Points, in no order, along strands that fork, close into loops and pass close to each other.
(in the rows, 100 means zero)
Points whose rows are less than 59.9 apart are linked; no others are. Some points are linked to none.
J780: [75 91 98 91 119 63 92 103 68 97 100 103 81 112 98 95 81 121 109 111 120 118 101 91 92 98 107 94]
J452: [85 94 40 94 113 78 111 115 106 85 88 71 76 141 87 101 133 71 108 104 83 79 124 113 73 94 99 122]
J113: [78 97 109 100 128 60 96 107 100 90 106 99 79 93 108 97 73 116 102 117 118 113 101 114 104 104 107 90]
J197: [91 121 125 109 108 110 112 97 93 103 136 128 83 60 110 117 86 123 104 106 99 90 87 118 107 114 105 74]
J782: [108 130 103 130 99 120 92 81 94 118 123 118 129 106 63 110 82 132 106 100 93 129 102 112 120 101 121 66]
J218: [102 107 124 97 73 119 124 83 89 109 139 123 106 64 122 119 120 104 91 89 104 70 72 93 99 105 88 111]
J829: [101 78 67 73 96 61 97 121 99 87 76 61 83 115 139 95 118 53 103 102 100 80 77 89 92 79 100 136]
J251: [78 88 94 87 112 97 96 122 139 111 96 91 82 77 124 95 110 75 101 93 81 96 90 104 88 96 92 123]
J581: [83 125 107 109 113 80 101 89 97 105 116 117 82 95 74 127 83 122 107 100 94 111 117 118 111 106 123 60]
J600: [84 107 112 104 110 127 92 96 96 119 129 123 103 85 97 89 97 129 104 90 93 122 86 102 94 107 94 91]
J777: [112 118 126 104 115 85 107 114 124 90 107 117 76 70 114 113 78 103 101 106 113 105 97 123 113 98 109 72]
J475: [98 101 112 82 81 114 99 103 124 106 120 119 112 57 112 109 114 116 80 77 117 129 83 95 115 96 93 98]
J318: [121 113 117 110 114 86 102 108 109 84 107 120 85 96 103 106 76 121 105 100 127 127 102 119 107 97 104 66]
J27: [88 82 97 106 84 136 104 83 126 115 91 90 99 94 119 92 127 83 90 83 72 80 88 98 100 122 86 145]
J33: [99 79 84 79 121 76 92 126 112 93 77 78 94 106 143 77 112 74 112 97 102 108 80 97 77 77 100 119]
J4: [112 114 106 123 105 74 97 94 90 89 89 112 106 116 74 116 64 105 108 116 108 126 120 103 114 107 124 74]
J743: [85 100 99 103 113 72 94 94 104 86 101 99 104 124 79 99 92 122 99 100 111 129 120 115 104 100 111 96]
J246: [116 103 101 109 82 118 99 93 63 103 85 98 110 107 79 105 77 92 96 110 99 95 108 72 110 103 99 97]
J214: [83 99 78 117 118 87 77 109 124 88 80 86 127 110 72 98 107 99 80 112 87 133 128 105 112 94 111 105]
J47: [77 93 62 102 116 52 85 109 83 83 78 72 107 137 91 96 100 92 96 122 99 114 115 97 95 93 121 111]
J160: [105 106 101 80 91 86 112 100 105 82 104 95 81 111 92 104 105 94 98 80 114 117 110 97 95 89 106 99]
J890: [81 91 83 128 122 80 82 95 112 98 91 90 144 138 69 90 93 115 103 116 81 102 134 118 110 102 112 99]
J509: [134 92 116 83 96 86 115 117 128 95 86 90 92 87 133 111 87 66 115 96 110 71 90 107 98 78 92 102]
J48: [122 119 109 97 98 126 87 106 62 109 118 139 117 89 80 91 108 134 89 106 119 125 83 73 102 95 94 87]
J320: [102 88 118 85 129 82 96 119 82 95 113 126 79 82 132 88 98 127 109 99 130 108 76 91 85 91 84 90]
J541: [86 121 106 100 75 146 103 77 89 121 139 113 107 77 98 100 125 122 85 84 98 116 79 93 99 110 101 94]
J99: [97 114 106 102 100 92 107 80 91 94 117 113 95 130 75 103 92 133 113 90 111 117 119 117 96 106 113 82]
J893: [80 75 112 93 102 102 86 94 108 98 98 99 111 100 114 79 114 117 78 90 114 124 96 96 103 108 92 123]
J374: [97 105 88 101 109 84 67 115 93 103 82 110 112 105 74 105 86 115 86 104 113 162 100 75 119 83 112 83]
J495: [99 86 132 84 92 95 120 94 118 94 111 107 103 78 135 110 97 90 98 97 114 63 92 111 102 105 93 120]
J423: [84 104 86 115 113 94 99 89 93 118 99 95 102 122 69 110 72 98 138 108 68 71 122 116 100 106 110 79]
J755: [127 93 122 99 83 137 112 99 121 108 101 95 118 86 132 93 102 84 102 83 95 80 82 105 97 93 81 107]
J799: [94 78 104 102 87 93 101 92 115 78 79 73 112 111 107 91 117 87 69 105 106 87 116 108 110 112 99 127]
J414: [133 126 120 122 87 115 105 92 74 90 112 133 120 86 80 110 94 121 81 113 124 119 98 86 116 111 106 76]
J344: [121 101 118 116 85 141 110 93 103 98 98 91 118 96 110 88 86 90 101 100 97 87 99 111 103 109 89 98]
J200: [117 113 119 111 78 134 96 97 83 104 117 123 132 48 105 106 111 113 72 107 113 102 75 76 121 105 89 92]
J524: [113 107 108 104 73 140 117 90 91 128 119 100 93 74 118 112 102 76 106 88 84 60 75 91 101 108 89 116]
J72: [89 98 91 87 123 50 103 108 110 73 94 77 70 115 119 94 95 97 113 116 120 94 103 127 89 103 118 91]
J935: [109 129 112 99 70 114 113 95 109 104 118 105 96 67 93 129 97 78 84 88 96 100 97 96 119 100 106 90]
J162: [85 81 97 99 100 85 85 109 122 83 73 75 122 96 115 87 118 91 64 107 111 119 104 99 114 97 98 120]
J952: [90 128 113 105 106 111 111 92 104 109 129 113 75 84 91 116 90 118 110 88 91 102 103 125 101 105 113 64]
J990: [94 86 90 104 94 82 88 91 71 92 75 87 119 143 70 94 84 110 99 112 111 111 119 83 108 105 112 99]
J465: [92 97 95 91 113 86 107 99 86 92 92 92 61 112 99 105 76 97 132 109 97 71 110 111 85 110 103 78]
J229: [83 91 110 90 101 110 81 102 92 116 117 131 108 61 106 93 106 130 78 98 115 129 77 76 108 107 83 106]
J315: [81 108 45 94 143 38 95 119 97 78 83 65 81 133 99 95 116 87 116 131 90 96 114 126 80 85 126 90]
J714: [129 101 105 89 85 131 94 108 86 103 93 102 107 110 95 86 107 101 101 81 106 127 98 76 95 80 91 96]
J522: [96 126 97 120 64 144 109 72 91 119 120 85 112 103 79 110 108 94 93 90 73 93 97 103 109 109 111 94]
J224: [125 92 107 89 111 53 107 119 95 74 84 87 86 103 133 99 78 84 110 115 134 101 86 101 97 84 113 83]
J989: [112 111 118 100 91 132 102 103 88 113 130 134 119 51 120 94 114 120 89 98 107 101 68 82 100 99 78 98]
J193: [112 91 92 113 86 125 99 103 113 94 70 74 112 107 99 92 102 68 90 100 83 84 109 99 109 98 88 119]
J532: [128 95 125 92 105 84 113 117 106 91 97 111 97 77 133 104 82 87 108 102 121 87 90 94 97 84 91 88]
J206: [126 120 114 112 56 154 115 74 63 111 126 110 120 84 106 104 127 114 80 103 110 72 69 83 104 109 91 100]
J406: [89 102 120 92 100 129 112 86 102 118 133 126 91 77 118 88 113 122 107 80 92 101 78 104 85 111 87 103]
J416: [127 92 101 73 79 98 100 109 93 89 85 95 101 113 111 98 113 90 93 77 121 118 93 70 93 75 95 103]
J167: [103 84 83 80 93 62 99 116 115 79 76 67 101 106 126 105 118 59 84 98 110 95 93 89 101 76 102 126]
J996: [122 103 119 84 119 67 109 115 90 82 102 117 59 90 123 112 90 114 114 99 132 94 89 98 90 85 100 59]
J223: [100 97 88 80 122 57 110 117 133 74 90 72 70 112 125 91 115 77 113 111 111 80 102 133 82 93 112 108]
J993: [98 113 97 110 121 69 78 112 104 94 95 116 97 98 82 111 75 116 89 109 119 162 100 100 117 91 111 79]
J340: [87 90 82 79 104 76 113 105 114 93 95 80 65 114 115 100 118 77 110 87 94 78 102 109 81 102 95 127]
J136: [111 57 94 79 102 87 104 101 117 109 78 93 96 105 154 90 117 74 113 82 102 79 71 87 73 92 84 145]
J783: [123 125 112 120 68 149 114 80 64 113 123 105 124 96 86 98 103 116 92 110 106 89 86 89 101 115 104 83]
J537: [81 112 113 117 92 119 89 76 77 119 124 120 130 90 70 109 96 142 79 109 103 121 99 96 123 117 109 92]
J840: [128 86 94 86 92 87 114 116 124 89 85 77 86 107 121 107 96 57 117 103 100 57 102 110 93 93 91 119]
J544: [88 81 75 108 97 109 86 94 89 99 70 72 116 139 80 84 116 94 92 108 84 96 120 91 99 104 94 122]
J456: [86 87 86 92 90 94 105 88 81 95 93 89 86 128 90 99 93 90 113 98 97 80 113 97 91 117 95 113]
J354: [112 102 95 105 85 115 118 100 104 91 94 84 90 108 102 105 80 73 116 109 88 62 110 116 101 113 94 105]
J700: [116 93 111 93 105 81 110 109 62 84 99 114 88 98 110 92 78 107 110 119 131 86 93 83 93 103 91 89]
J873: [106 105 86 113 109 66 99 115 112 72 75 78 106 117 96 95 86 80 92 115 109 121 118 110 104 95 119 98]
J274: [92 95 86 121 118 68 85 89 92 104 91 99 131 139 61 99 74 117 122 115 89 98 126 105 107 100 117 84]
J974: [102 121 95 126 126 94 89 101 124 98 100 104 116 117 72 105 82 114 117 104 87 126 125 131 109 93 115 71]
J243: [113 95 102 90 69 127 91 93 122 97 73 80 112 94 104 105 137 82 68 76 93 107 101 84 116 88 86 114]
J297: [96 118 108 97 91 117 95 104 131 106 121 109 102 67 99 108 101 108 89 83 103 131 93 112 111 99 99 83]
J643: [137 118 131 102 88 99 122 96 79 78 123 134 108 77 109 106 96 117 94 110 129 85 89 93 102 102 89 84]
J180: [69 109 79 116 124 83 84 117 134 102 100 90 117 104 71 107 101 99 91 110 73 116 130 121 104 96 110 104]
J622: [77 109 109 118 101 89 97 108 125 95 95 93 105 80 89 114 78 82 85 120 86 104 117 113 122 111 116 104]
J163: [118 131 111 103 93 128 121 92 65 105 139 131 84 74 103 103 107 122 114 104 102 72 74 93 86 104 91 71]
J425: [99 109 97 100 109 52 90 116 113 80 93 105 92 86 101 115 85 104 81 108 130 150 92 96 118 95 118 89]
J546: [129 118 110 106 90 95 103 113 76 91 93 122 102 89 86 113 79 95 94 108 119 127 101 71 108 87 105 76]
J473: [109 125 115 116 80 141 93 88 80 111 134 132 137 62 94 104 118 138 65 113 114 120 74 89 117 110 97 84]
J45: [76 109 101 112 125 103 78 97 98 122 124 126 103 88 80 104 81 140 110 99 99 134 97 111 110 102 101 82]
J6: [131 118 122 115 78 135 116 92 86 99 112 106 117 84 104 97 91 96 99 100 106 95 89 97 104 103 95 80]
J126: [141 83 114 78 84 110 124 96 107 107 103 102 93 99 136 112 104 76 127 76 108 53 83 104 85 90 77 113]
J770: [103 107 105 98 97 136 75 95 59 128 103 124 124 96 70 88 105 131 87 105 101 130 95 64 105 97 102 93]
J418: [86 86 111 93 82 124 106 84 112 125 113 113 99 66 126 100 127 97 89 76 86 95 75 82 100 113 86 129]
J773: [86 95 45 111 120 54 98 108 92 80 76 71 119 149 72 99 114 86 101 127 90 97 132 109 92 93 116 108]
J528: [136 87 113 91 67 126 107 85 61 107 96 112 108 97 109 106 125 97 87 88 114 75 81 55 102 96 77 121]
J20: [74 104 89 114 137 89 100 109 131 102 102 87 88 112 87 96 82 96 126 123 70 72 125 141 90 106 107 90]
J513: [116 130 106 115 86 135 111 80 61 118 128 110 108 107 74 102 92 122 115 105 96 92 92 99 94 106 108 72]
J711: [129 100 111 105 87 102 102 110 109 81 79 93 114 100 101 94 89 85 90 97 115 120 108 94 109 91 100 96]
J884: [83 83 92 108 89 125 102 88 120 98 88 77 101 110 100 93 129 84 81 95 73 74 114 113 103 121 92 142]
J396: [102 89 101 96 101 112 80 123 116 106 83 90 114 77 112 88 101 86 84 92 98 125 91 83 108 92 84 107]
J972: [117 72 87 79 89 97 104 106 70 101 83 94 78 121 130 89 95 82 120 92 114 74 81 67 84 95 79 119]
J934: [94 129 106 112 95 103 99 84 65 117 136 135 113 87 61 120 92 135 92 110 105 119 97 88 116 109 113 78]
J347: [121 115 109 106 90 107 108 103 72 98 99 108 88 91 90 112 72 89 111 106 104 94 106 81 101 98 99 77]
J181: [106 91 121 81 124 70 108 120 125 90 92 93 64 84 139 98 92 86 121 106 113 71 87 121 88 92 106 90]
J798: [121 98 105 80 78 138 99 95 82 121 107 114 99 98 100 87 124 104 96 73 101 113 80 64 89 87 88 105]
J500: [97 88 102 101 78 128 83 80 102 103 67 80 113 102 97 94 136 101 60 91 89 111 110 77 125 101 88 115]
J955: [77 77 79 91 91 111 91 91 89 109 81 90 89 122 100 86 122 91 94 82 81 103 101 73 89 105 93 138]
J101: [87 95 82 108 122 59 93 91 96 89 95 92 105 144 77 93 79 120 120 115 106 106 124 120 97 103 115 84]
J112: [82 106 92 84 95 93 111 101 108 100 103 90 62 99 98 115 105 74 107 86 89 77 108 106 92 103 101 111]
J573: [101 104 110 86 97 59 104 112 124 82 101 101 95 79 117 119 96 86 78 98 127 124 98 102 109 93 109 99]
J936: [69 92 73 102 111 87 73 93 94 119 88 94 128 131 57 97 109 114 103 95 75 120 120 83 107 88 114 106]
J332: [116 110 114 114 101 93 89 108 101 87 113 139 114 68 98 110 87 129 73 110 141 144 88 95 125 102 96 87]
J570: [82 109 90 110 108 92 102 121 136 94 93 83 95 91 88 108 94 68 91 115 75 87 120 121 106 105 106 117]
J73: [95 102 117 97 108 110 113 107 116 100 110 100 77 85 119 97 88 95 115 98 91 78 96 122 90 106 92 96]
J76: [100 84 66 111 86 126 104 93 112 92 82 73 97 133 93 94 123 75 97 101 78 65 123 117 99 118 82 133]
J924: [102 103 98 109 61 148 104 66 82 114 100 85 110 111 87 104 122 99 84 87 83 87 105 97 111 114 101 109]
J331: [82 109 68 121 147 58 89 115 128 102 97 98 111 123 67 110 99 106 125 116 68 92 133 133 98 84 118 76]
J881: [83 98 104 89 128 86 100 129 151 101 100 92 71 77 123 97 105 83 110 106 85 86 96 132 88 95 104 107]
J975: [83 96 55 111 106 78 104 102 107 82 82 70 114 142 68 107 124 86 91 116 86 83 144 116 95 102 106 119]
J137: [86 116 92 106 117 95 90 114 106 109 99 99 89 98 81 107 78 98 116 98 78 115 113 104 102 92 105 76]
J662: [115 96 97 90 112 69 107 108 79 76 90 95 80 122 112 90 76 102 118 111 132 101 101 96 89 95 107 78]
J187: [127 120 111 103 110 91 100 113 80 86 106 131 84 95 88 109 83 119 106 105 128 132 97 90 104 86 104 64]
J278: [115 111 100 98 82 146 112 82 60 124 125 116 91 100 97 89 112 112 114 91 98 86 77 79 79 108 90 98]
J548: [95 80 63 97 106 77 105 119 109 84 76 64 91 123 110 93 115 59 97 121 94 67 108 113 94 102 97 140]
J880: [76 95 111 90 113 85 97 102 105 97 113 108 85 84 107 97 90 112 98 96 106 113 99 106 101 104 99 99]
J889: [133 70 110 80 82 88 113 93 103 89 85 88 112 113 135 100 103 83 106 89 127 74 88 90 92 87 80 120]
J891: [116 83 103 88 67 125 101 81 61 103 87 98 99 120 94 93 119 104 85 89 115 89 94 63 104 104 87 121]
J132: [72 106 71 124 134 88 85 108 124 118 102 92 123 115 65 105 103 99 119 106 54 93 130 117 97 90 107 94]
J536: [106 89 113 84 88 114 106 100 102 117 109 117 95 65 125 110 111 84 97 83 101 87 72 78 94 90 80 116]
J841: [107 122 100 109 114 94 108 117 142 83 92 91 79 102 87 107 89 81 111 107 83 97 121 137 102 94 120 76]
J833: [96 68 99 94 82 90 100 93 104 93 79 79 100 106 120 97 110 75 83 99 105 71 99 94 107 108 88 140]
J319: [137 89 126 100 73 137 110 88 94 120 109 119 133 69 135 105 124 94 98 86 102 72 65 82 94 95 72 116]
J845: [109 100 124 89 115 83 108 123 151 89 101 97 87 79 132 101 95 85 107 103 107 89 96 133 100 90 107 95]
J311: [115 95 126 84 82 94 102 109 129 94 103 108 122 64 122 116 109 95 76 88 122 112 89 96 120 90 95 102]
J576: [105 92 120 102 74 136 86 79 80 112 77 95 120 96 94 92 118 115 65 100 103 112 101 72 120 106 91 105]
J766: [84 94 71 104 122 98 94 114 106 102 88 81 97 125 86 85 99 82 125 105 71 88 121 112 83 98 97 108]
J987: [67 91 88 114 105 117 99 93 115 113 96 87 107 111 88 94 102 89 101 106 62 76 116 117 94 122 98 132]
J512: [86 112 113 112 82 108 100 72 87 102 116 108 119 110 71 112 97 123 83 99 100 115 115 101 119 116 117 95]
J739: [128 105 120 94 83 135 96 101 55 104 107 131 119 93 97 83 121 127 81 101 120 105 83 60 95 95 85 106]
J402: [122 82 92 76 111 66 106 126 124 93 79 70 83 103 145 100 100 55 124 111 106 61 81 112 85 79 102 122]
J885: [136 87 115 84 89 108 124 97 81 109 113 125 98 85 135 108 108 94 124 89 113 52 73 84 81 94 66 109]
J912: [117 103 99 101 76 130 117 94 102 112 107 92 78 90 117 113 87 69 119 95 84 52 88 111 103 109 89 113]
J474: [104 93 87 109 67 129 109 67 83 100 95 81 109 135 75 103 105 97 101 96 91 74 117 105 106 121 100 111]
J836: [81 85 95 80 105 87 89 99 66 102 97 104 95 129 91 88 99 119 97 99 113 123 98 75 89 99 105 110]
J118: [106 103 121 113 84 130 79 83 93 103 87 107 134 92 86 96 108 131 64 105 114 135 102 90 128 109 102 89]
J970: [82 105 93 112 86 125 103 68 78 126 114 98 116 123 70 103 91 114 119 97 74 84 109 105 99 116 105 95]
J872: [116 80 98 81 75 105 97 102 110 94 75 86 108 102 119 102 131 76 89 72 101 104 90 76 101 77 83 122]
J353: [97 94 119 89 107 102 98 112 95 108 124 139 103 53 127 96 107 115 97 97 116 105 72 77 94 98 73 101]
J266: [89 80 95 94 103 114 103 106 145 109 92 93 97 87 131 91 122 73 97 86 73 79 90 108 89 103 86 142]
J689: [91 80 72 96 109 92 85 118 100 91 74 72 103 126 110 73 121 85 93 97 94 122 99 84 87 89 94 125]
J244: [107 89 91 100 90 99 97 102 63 88 74 91 107 128 86 90 75 95 104 113 113 99 107 75 102 104 95 100]
J866: [62 78 72 115 125 92 86 115 116 103 76 73 113 113 99 76 111 90 92 118 72 95 116 106 88 109 95 134]
J151: [98 116 95 132 104 98 79 76 103 120 111 117 146 119 51 112 80 132 106 98 79 126 116 110 131 97 124 77]
J44: [78 106 92 113 98 125 80 91 94 129 102 98 120 100 72 99 96 110 101 94 69 118 108 91 108 99 102 99]
J267: [126 104 116 102 61 141 105 82 66 116 104 106 116 78 100 105 122 101 77 96 100 83 80 67 113 103 87 105]
J877: [80 100 87 95 122 66 81 128 131 90 91 85 94 80 109 98 92 87 83 106 105 134 100 105 108 92 109 106]
J980: [108 96 117 96 92 113 99 110 93 109 97 108 106 72 116 99 93 90 90 96 105 102 88 79 105 94 84 103]
J116: [80 107 88 112 114 68 100 100 101 101 89 89 91 113 74 118 71 88 118 118 79 83 127 114 106 105 118 88]
J31: [94 93 96 107 84 109 91 69 75 106 82 95 127 139 58 96 96 118 97 103 95 99 126 92 113 110 113 100]
J260: [127 80 114 84 81 91 116 92 91 75 88 88 110 122 119 92 94 100 101 97 138 89 102 96 94 102 90 103]
J847: [87 133 111 114 78 135 111 73 90 118 148 109 115 94 89 110 106 131 94 94 91 108 86 116 108 115 117 80]
J140: [105 83 99 72 98 90 117 102 114 101 99 95 67 110 131 97 119 83 122 72 97 76 88 100 73 90 90 119]
J941: [99 95 114 86 115 115 118 92 100 110 113 114 57 93 125 93 103 106 129 85 93 68 89 113 74 106 92 89]
J951: [78 92 73 109 108 78 109 110 125 80 88 74 110 120 85 97 130 83 79 120 88 86 130 127 96 108 105 129]
J985: [67 83 71 110 121 87 76 100 96 108 79 80 120 128 80 86 111 101 100 107 71 113 121 91 95 97 100 120]
J609: [67 104 72 114 117 112 82 102 113 127 100 96 112 108 73 96 104 97 116 93 50 105 114 99 96 94 101 104]
J796: [85 112 96 117 96 87 96 80 108 91 101 102 123 129 61 111 98 121 89 96 95 125 132 116 117 107 121 94]
J314: [80 105 56 104 132 40 96 122 99 72 86 63 101 127 103 88 115 81 95 129 101 114 106 121 95 87 128 112]
J198: [93 91 101 111 96 127 82 89 102 101 83 89 129 117 84 79 113 117 83 99 91 124 117 101 109 105 99 104]
J272: [101 66 107 76 93 90 108 99 107 118 97 114 92 81 144 108 121 82 105 75 101 84 70 75 85 92 80 143]
J236: [89 119 89 102 74 125 106 85 102 116 114 88 87 97 81 120 107 80 97 79 70 90 107 101 107 106 102 108]
J958: [78 82 101 91 105 90 100 95 93 100 102 95 84 106 112 89 92 101 104 96 105 94 100 94 88 111 94 118]
J399: [127 127 110 127 97 114 95 95 87 105 113 132 121 94 68 110 76 128 94 110 112 143 103 100 118 103 115 68]
J969: [105 95 98 80 97 61 96 125 130 87 86 83 103 80 127 111 103 71 88 96 118 115 87 90 105 74 106 110]
J944: [92 80 52 97 119 81 88 125 87 87 66 63 101 133 110 74 104 74 108 119 87 103 102 94 81 90 99 119]
J54: [97 95 89 114 112 101 69 118 107 98 76 91 126 105 85 91 87 105 86 107 96 144 108 91 112 90 103 93]
J582: [75 109 89 92 110 108 99 110 144 100 113 95 91 92 95 96 119 100 93 80 80 121 110 122 94 99 98 110]
J361: [94 95 99 90 109 109 98 111 136 91 103 95 101 103 115 79 119 100 95 78 101 120 103 118 92 92 92 110]
J754: [122 124 123 96 101 115 120 107 88 104 132 131 81 57 123 109 106 110 113 97 103 69 77 97 91 92 86 73]
J324: [82 109 96 121 128 63 74 99 100 110 107 121 106 104 68 121 70 129 101 111 109 141 110 105 121 93 119 80]
J913: [107 84 91 68 103 72 111 105 76 81 95 90 64 128 122 88 96 96 123 94 129 86 92 95 79 95 101 91]
J310: [89 114 96 133 128 69 78 88 114 118 111 127 125 111 58 119 69 134 113 107 91 127 112 122 130 97 122 71]
J867: [88 78 111 92 110 73 92 107 117 81 97 83 110 98 127 82 100 103 78 102 126 118 92 107 105 98 98 119]
J102: [101 92 99 81 83 112 99 88 51 106 96 115 96 130 79 94 108 117 95 96 111 106 101 64 95 102 98 110]
J995: [109 134 113 110 98 122 104 98 107 106 131 118 99 76 90 113 91 119 100 91 103 126 92 116 111 100 110 62]
J264: [121 115 123 119 85 117 92 86 91 91 108 131 130 77 85 106 102 134 60 112 132 137 97 89 132 112 103 86]
J661: [114 110 107 115 91 90 102 86 66 90 99 122 110 113 69 111 71 114 100 120 116 113 115 85 110 114 118 84]
J433: [99 85 82 96 103 102 88 103 94 91 79 83 112 140 93 76 106 101 103 97 103 120 116 91 87 93 97 110]
J268: [93 122 102 119 101 86 110 86 104 99 110 106 93 102 73 126 71 96 113 113 82 95 125 119 114 111 124 73]
J568: [84 94 92 108 92 100 101 94 120 80 92 81 115 117 83 96 118 99 78 99 92 100 126 118 104 108 105 117]
J669: [70 102 102 88 134 79 88 123 131 106 98 93 59 72 112 105 89 97 105 101 89 101 98 120 94 98 105 87]
J430: [101 93 86 101 87 141 104 79 79 123 99 98 93 126 86 85 108 99 118 82 78 89 101 88 83 112 90 113]
J843: [87 99 117 104 96 127 106 105 121 113 112 102 101 69 118 97 88 88 102 96 86 87 88 112 104 113 94 111]
J932: [122 108 102 86 94 126 110 101 63 112 109 119 74 99 99 90 99 100 126 88 101 91 86 77 80 94 85 85]
J351: [116 91 97 74 99 96 111 106 72 98 94 107 62 112 117 97 96 95 127 90 113 83 88 79 77 91 87 90]
J410: [111 89 72 101 89 113 114 100 114 82 86 77 95 133 98 95 95 71 115 111 89 57 119 124 91 122 88 116]
J34: [115 117 102 110 89 111 107 78 61 105 109 112 114 123 60 108 80 120 117 109 103 95 112 92 102 110 112 76]
J237: [113 119 121 101 82 107 118 106 135 95 106 100 99 73 111 123 90 72 90 99 95 91 101 116 116 100 112 95]
J108: [105 88 120 93 90 99 117 93 69 91 109 113 95 95 114 102 89 100 102 108 122 69 94 82 99 116 82 112]
J415: [116 91 129 95 120 92 110 112 93 95 113 124 90 73 138 93 87 114 114 104 120 85 82 97 90 94 78 87]
J518: [97 105 87 99 122 51 109 128 136 67 88 69 90 109 109 95 112 70 90 130 107 89 116 136 94 94 122 115]
J844: [94 82 98 95 91 131 112 78 115 122 103 109 90 92 124 83 121 90 106 70 75 90 81 95 80 116 89 132]
J761: [100 117 84 95 125 76 108 126 139 78 85 81 61 110 92 108 105 79 113 113 89 83 120 135 87 91 117 80]
J651: [71 98 97 104 100 131 86 93 104 129 110 106 107 77 95 90 101 111 94 89 78 120 94 90 100 113 95 104]
J665: [108 95 107 70 95 83 113 102 114 93 107 105 82 97 122 104 111 91 110 75 113 98 91 97 87 83 93 100]
J591: [130 80 111 77 72 110 115 91 102 102 91 97 103 108 126 106 121 83 101 67 111 76 87 85 91 85 79 123]
J222: [97 99 111 89 133 73 93 121 94 99 108 117 57 73 123 103 91 123 109 100 121 109 83 101 93 86 98 72]
J956: [114 113 114 105 60 162 88 72 73 128 101 100 121 80 94 98 143 117 65 95 97 103 77 69 115 105 97 97]
J814: [92 128 112 117 72 141 124 77 94 115 137 95 104 89 98 115 100 102 98 94 83 82 86 118 105 116 115 88]
J542: [93 107 99 101 113 81 101 124 118 90 82 80 79 90 107 101 79 68 102 117 94 88 107 112 98 98 108 102]
J149: [98 110 108 93 123 96 103 100 64 105 112 126 66 94 90 106 85 129 123 106 107 88 101 93 88 102 97 66]
J367: [126 107 126 99 100 78 105 108 109 81 116 135 110 68 118 112 90 109 82 105 141 122 87 98 113 92 94 86]
J979: [89 116 105 107 132 85 78 104 74 115 119 143 91 92 76 111 77 147 104 111 113 130 95 98 109 94 102 68]
J604: [91 92 75 79 104 75 105 101 76 91 90 86 64 130 99 99 89 91 124 99 105 79 105 92 83 107 102 96]
J173: [105 119 104 118 97 107 94 101 111 98 100 101 117 90 81 107 83 103 89 103 97 131 112 107 118 100 114 82]
J578: [121 87 133 94 84 124 104 96 105 110 113 128 139 55 133 104 124 113 86 89 115 90 72 77 105 96 73 109]
J19: [101 96 101 103 89 138 113 78 69 116 111 107 92 108 95 87 91 105 124 96 85 72 93 95 84 123 87 104]
J444: [76 99 62 91 129 61 101 118 108 85 89 73 73 125 96 99 115 78 112 119 84 84 121 119 80 96 112 111]
J100: [109 112 108 100 77 155 86 80 61 132 110 116 118 95 77 87 127 127 84 97 96 115 85 71 100 102 101 96]
J716: [84 102 82 104 141 70 87 125 120 91 92 85 83 112 97 90 92 101 114 109 93 117 112 122 91 91 110 88]
J497: [106 115 111 107 125 79 104 119 127 87 91 97 66 87 103 110 75 94 115 113 100 95 110 132 102 100 121 62]
J13: [99 107 103 121 130 60 89 101 99 93 91 107 83 110 84 111 66 117 122 119 107 113 114 117 106 101 122 61]
J565: [81 86 110 99 103 110 78 97 96 109 105 113 118 87 95 82 102 136 76 100 115 141 94 88 110 107 93 108]
J215: [97 97 80 102 91 141 87 79 86 121 85 88 116 137 69 83 123 108 102 83 67 106 111 89 95 102 98 111]
J753: [109 101 116 92 79 102 110 100 133 91 99 92 111 83 112 112 109 83 77 85 106 99 105 106 115 96 101 111]
J248: [139 112 123 91 90 112 125 102 84 104 131 134 108 66 125 117 118 105 116 91 111 61 71 88 86 82 74 85]
J343: [95 74 127 93 82 98 110 83 107 93 97 97 113 89 130 100 104 95 81 97 110 77 92 98 107 113 88 131]
J981: [80 89 84 108 102 129 113 93 121 113 105 94 82 113 102 92 111 86 118 93 62 62 109 126 82 125 95 126]
J641: [60 103 86 103 123 92 77 109 138 106 111 99 106 91 85 102 106 114 93 98 80 132 112 126 105 105 103 105]
J875: [68 87 92 119 124 83 92 103 110 97 92 85 119 120 91 91 82 103 106 124 89 95 122 124 106 115 105 114]
J674: [111 111 120 87 83 111 106 88 90 91 121 120 106 95 94 96 112 122 86 84 127 117 94 90 104 96 94 95]
J426: [90 96 103 98 101 133 114 86 104 123 117 116 73 91 120 87 110 104 126 77 79 86 81 103 76 117 92 110]
J489: [108 120 93 128 128 64 96 96 119 95 92 111 94 122 69 119 73 110 128 107 88 111 129 130 108 99 131 54]
J762: [106 70 85 82 116 80 104 119 131 100 80 77 87 103 146 81 118 68 117 96 93 78 79 106 76 87 91 135]
J429: [105 91 104 105 102 111 102 95 91 92 96 95 105 124 95 79 74 109 115 109 105 96 115 113 92 111 94 94]
J148: [92 121 103 95 88 101 114 94 96 103 112 96 75 87 87 123 92 85 102 92 89 90 107 100 106 104 108 94]
J291: [101 99 105 99 129 44 96 113 105 76 92 89 79 101 124 92 81 99 101 121 133 116 90 120 100 94 119 92]
J658: [88 89 80 83 118 83 86 122 98 94 84 84 85 118 117 77 104 92 109 95 104 129 91 86 82 81 101 104]
J911: [85 95 115 110 98 111 94 104 105 105 101 93 110 75 105 102 82 89 85 110 92 101 103 98 115 111 97 110]

A tip is a point with one link. Name the tips that can be reached along the links from each point below, in the order of the rows.
J314 -> J452, J495, J473, J319
J112 -> J197, J160, J541, J423, J474
J274 -> J99, J934, J875
J841 -> J31, J761

A piece is two or more points that can be reached from each other along the links. Count, over all rows, the pieces, the separate loops (a circle has one, a figure eight two, a Y none), the forks (points with three links) and the tips (points with one).
pieces -> 6
loops -> 2
forks -> 32
tips -> 40

How many points has the smallest loop of links through each point below? Write - if it is on no loop.
J536 -> 9
J662 -> 9
J47 -> -
J48 -> -
J990 -> -

Name the points in between on the shortest way along the links from the first point to the second, in order.
J200; J314 -> J989 > J353 > J229 > J565 > J893 > J867 > J162 > J799 > J568 > J951 > J975 > J773 > J47
J996; J641 -> J222 > J320 > J415 > J532 > J509 > J840 > J402 > J762 > J136 > J272 > J536 > J418 > J844 > J426 > J406 > J600 > J651 > J44 > J609 > J132 > J180
J814; J995 -> J522 > J236 > J148 > J935 > J237 > J753 > J311 > J475 > J297
J76; J500 -> J884 > J27 > J844 > J426 > J406 > J600 > J651 > J44 > J609 > J132 > J180 > J214 > J54 > J374 > J993 > J324 > J310 > J151 > J782 > J399 > J414 > J264 > J118 > J576
J433; J73 -> J689 > J658 > J33 > J762 > J136 > J272 > J536 > J980 > J911 > J843
J6; J223 -> J783 > J206 > J267 > J528 > J891 > J102 > J836 > J780 > J113 > J291 > J72
